Each scene shows the same named points in several views. A view is turned or mirrored, and shifted as a whole, has a little noise and may leave points out.

Scene 1
View 1
j_365: [ 14   2  14  -1  15 -26   2  13  -7   3   9 -14   1]
j_805: [ 12   0  -5  18 -32 -26  -7  15   8  -3  18  -8   2]
j_271: [ 10  -1  -8  25 -40 -21 -10  17  15  -2  17  -4   1]
j_299: [ 15 -10  -2  17 -23 -16 -11  24  22  -3  11  -6  -3]
j_926: [  4  -8  13  17  -8 -12  -9  24  12   8   2  -8   0]
j_516: [ 12  -9  17   2  15 -11  -6  24  10   3   0 -12  -3]
j_884: [ 23   0  15 -24  38 -29  10  14   2  -5   6 -15  -1]
j_65: [ 14  -7  15   4   9 -14  -5  20   9   3   3 -11  -1]
j_57: [  4  -5  16  13   5 -13  -7  22   7   8   2 -11   1]
j_590: [ 10 -13  -3  27 -37  -5 -16  26  29   0   8  -5  -5]
j_777: [  9   0  22  -3  28 -23   2  17  -4   9   0 -15   3]
j_71: [ 19  -9   7  -2   6 -19  -2  22  16  -6   6  -8  -2]
View 2
j_365: [ -6  -8 -40  -5 -26 -23 -31 -18  17  11  23  16  40]
j_805: [ -4  17 -27 -23 -33 -16 -32 -20   7  15  27  20  49]
j_271: [ -2  35 -15 -22 -36 -11 -30 -23  -8  10  27  25  49]
j_71: [  1   3 -27  10 -25  -5 -25 -19   1  -3  13  15  27]
j_516: [  4   0 -34  10 -20   0 -22  -8   6   5  17  15  17]
j_884: [ -1 -29 -47  24 -19 -20 -24 -17  19  -8  11  11  24]
j_57: [  2   6 -35  -2 -25   3 -27  -4   9  17  21  15  22]
j_777: [  3 -14 -45   8 -19  -8 -27  -4  21  13  18  10  19]
j_590: [  6  37 -10  -7 -29  13 -21 -14 -18   7  16  20  26]
j_299: [ -1  28 -17 -10 -30  -4 -27 -22 -12   3  20  21  38]
j_65: [  3   2 -32   7 -25   1 -24  -8   5   7  16  15  22]
View 3
j_299: [  9 -22  -7   0  17 -27  10 -10  19 -30  10   5   8]
j_884: [-20 -13 -16 -18  -9  19   5   2 -11 -18  18 -18 -28]
j_805: [  3 -23   1 -18  22 -29   2 -18  21 -29   6   9   5]
j_71: [ -1 -19 -14  -4   3  -4  10  -3   4 -23  14  -6  -9]
j_57: [  3 -12   4   3  15 -11   3   2  15 -17  19 -17 -17]
j_516: [  3 -12   2   2  16 -11   5   2  13 -16  20 -16 -16]
j_590: [ 19 -22  -2  10  23 -38  12  -6  26 -28  13   7  15]
j_365: [-14 -17   2 -25  11  -3  -6 -12   8 -21   9  -9 -21]
j_926: [  7 -13   4   6  18 -19   4   1  20 -20  19 -11  -9]
j_65: [  1 -12  -4   1   7  -5   8   5   9 -18  18 -15 -12]
j_271: [  6 -24   2 -11  27 -34   1 -17  25 -31   5  12  10]
j_777: [-17  -6   6 -10   1  16  -4   8   1  -8  23 -35 -40]
View 4
j_590: [ 11  -9  19  16  -3 -48 -40 -10   1  13 -11  -1   5]
j_57: [  9 -19  -5 -21   2 -26 -17   1  -4  -3  -9   0  14]
j_299: [  4  -6   4   6  -3 -40 -44  -5  -4  15 -12  -1   7]
j_777: [  0 -19 -21 -41  -1 -11 -14  10  -8  -4  -8   1  18]
j_365: [  7  -2 -32 -25   8 -15 -30   5  -4   5 -12  -6   5]
j_65: [ -1 -19  -4 -21  -5 -23 -26   4  -6   3 -10  -1  17]
j_271: [ 16   3  -3  11   8 -44 -43  -7  -1  15 -13  -3  -4]
j_516: [ -7 -21  -5 -25  -9 -20 -22   5  -5   2  -9   0  20]
j_926: [  9 -17   3 -11   1 -35 -22  -4  -1   0  -9   1  10]
View 5
j_777: [  5   3 -19   7  25  -2   8  44 -15 -21  -3 -18  13]
j_926: [  3   4 -18  19  32  -4   5  23 -14  15  -1  -4  -4]
j_299: [  1   3 -24  16  29  -8   5   2   6  26   7 -15 -10]
j_271: [  7   4 -21  24  23 -21   9   2   9  38  -1 -21  -9]
j_516: [  0   3 -24   7  30   5   4  28 -10  -8   6 -10   3]
j_71: [  0   2 -28   4  27  -1   8  21   3  -3   9 -16   4]
j_805: [  8   4 -20  22  22 -24  10   6   9  31  -2 -25  -4]
j_884: [ -2   4 -26 -11  22  -1  12  40   0 -36   8 -30  23]
j_365: [  9   3 -19  11  16 -20  13  32   2  -6  -7 -33  12]
j_65: [  2   2 -23   7  30   1   5  26 -10  -4   7 -12   0]
j_57: [  4   3 -18  19  28  -4   5  30 -14   2  -2  -8   0]
j_590: [  2   2 -24  22  33  -6   3  -3  -1  40   7  -4 -16]
View 6
j_777: [  8 -15   8  11   6 -10 -21 -15  27  -2 -14 -36 -30]
j_805: [ 24  -8  -4 -37  -4  -5 -17   2  24  14  27 -14 -17]
j_365: [ 23 -15  -6 -11  12  -9 -23  -8  33   2   1 -29 -34]
j_884: [ 21 -20   3  21  18  -7 -23   3  26 -15 -21 -26 -30]
j_71: [ 16 -13   9   0   1  -4 -15   5  18  -1   2 -17 -16]
j_590: [ 12  -3  11 -31 -22  -3 -10   4   4  22  32  -8  -2]
j_926: [  6  -6  12 -13 -14  -8 -13 -12  16  13  10 -23 -16]
j_516: [  9 -12  12   6  -1  -7 -16  -6  16   2  -3 -24 -18]
j_299: [ 17  -9   6 -26 -11  -1 -13   6  11  13  23 -11 -10]
j_65: [ 11 -14  11   1  -5  -6 -16  -5  18   2  -2 -24 -17]
j_57: [  4  -8  20   1 -15  -7 -13 -13   9  10   5 -23 -10]

In a view up to two points have been moved. Name them for each view, in the order of its rows, or write none.
view 1: j_365
view 2: j_805, j_590
view 3: j_516, j_777
view 4: none
view 5: none
view 6: j_57
